A landscape with many peaks, sampled at points; each row gives a point and its height.
From any point a climber steps to the highest of the 3 points nearest to it. It stops when none of these is higher. Distance is the straight distance between rows; heights are no part of it.
Z_685 (h 141): 113  95  121  109  70  118  70  104  110  47  72
Z_299 (h 129): 100  127  111  116  76  105  66  123  101  75  92
Z_458 (h 224): 109  112  109  119  70  103  73  110  103  71  87
Z_991 (h 291): 83  105  89  93  131  88  123  96  90  143  111
Z_890 (h 308): 99  82  95  100  113  99  120  89  101  120  109
Z_416 (h 56): 84  128  113  118  86  110  70  115  107  89  121
Z_950 (h 627): 106  71  85  80  126  85  143  79  95  135  110
Z_764 (h 263): 109  69  88  68  129  90  142  70  106  118  109
Z_595 (h 219): 66  99  83  90  136  90  131  85  92  156  119
Z_988 (h 309): 92  97  89  103  116  86  122  92  96  129  109
Z_359 (h 31): 88  121  113  110  89  114  74  118  105  87  104
Z_887 (h 82): 84  118  109  117  89  101  80  110  106  101  120
Z_998 (h 126): 85  121  99  116  95  92  88  110  100  118  123
Z_74 (h 150): 86  105  103  113  96  101  95  102  103  107  112
Z_750 (h 73): 102  128  116  123  63  107  55  126  104  65  95
Z_630 (h 359): 97  90  85  95  123  87  127  91  92  134  108
Z_244 (h 195): 114  77  93  62  121  99  130  82  104  100  93
Z_380 (h 480): 118  82  105  95  77  106  91  94  108  66  84
Z_63 (h 274): 90  112  106  107  101  110  90  100  104  97  97
Z_946 (h 371): 95  103  102  100  102  113  96  103  101  96  92
Z_138 (h 316): 91  102  87  98  122  86  124  95  89  138  113
Z_158 (h 112): 107  102  114  123  61  108  68  110  108  56  87
Z_527 (h 332): 112  96  111  113  73  104  80  102  106  65  83
Z_558 (h 377): 105  109  106  108  89  106  89  109  100  85  84
Z_343 (h 425): 114  99  102  103  88  104  93  107  99  80  84
Z_151 (h 560): 103  75  93  88  124  94  133  79  100  124  112
Z_955 (h 381): 104  89  97  89  109  105  107  95  96  94  91
Z_920 (h 252): 69  108  87  93  135  92  122  90  89  150  123
Z_865 (h 508): 101  85  77  78  137  86  143  83  90  146  107
Z_193 (h 234): 91  106  91  109  102  88  108  100  94  127  114
Z_715 (h 515): 110  97  101  97  103  106  101  103  99  88  87
Z_436 (h 32): 100  140  118  118  71  110  45  133  101  72  105
Z_660 (h 190): 92  95  98  105  106  97  108  92  101  119  108
Z_877 (h 481): 105  84  85  88  124  87  136  86  89  137  109
Z_101 (h 171): 88  116  98  113  104  90  99  106  95  121  121
Z_607 (h 74): 88  136  116  117  78  112  58  126  105  76  107
Z_374 (h 430): 119  88  101  97  85  99  96  99  100  78  85
Z_774 (h 440): 118  90  99  95  95  99  106  102  99  85  84
Z_827 (h 101): 91  105  99  114  100  98  99  98  104  118  112
Z_974 (h 385): 119  87  96  81  101  97  109  96  100  88  83
Z_834 (h 253): 75  117  88  97  124  93  112  104  89  143  120
Z_191 (h 334): 94  89  82  87  136  86  134  88  88  144  105
Z_676 (h 257): 120  83  93  72  116  98  119  90  98  96  89
Z_892 (h 143): 104  77  95  73  119  100  123  79  103  110  99
Z_423 (h 403): 114  89  107  110  76  106  88  98  104  64  85
Z_981 (h 214): 113  88  116  104  72  113  79  98  109  52  79
Z_155 (h 236): 114  90  112  112  70  111  76  102  110  54  81
Z_976 (h 294): 114  86  92  77  113  104  117  90  98  97  88
Z_777 (h 160): 103  120  108  116  76  103  70  122  102  77  87
Z_231 (h 335): 121  77  95  75  101  95  115  96  98  89  85
Z_636 (h 54): 87  137  121  117  77  113  50  127  107  75  113
Z_292 (h 244): 94  94  100  99  107  107  104  95  103  98  97

Where does a climber stop that starts at each point below?
Z_991: Z_950
Z_607: Z_380
Z_988: Z_950
Z_887: Z_715
Z_660: Z_950
Z_244: Z_715
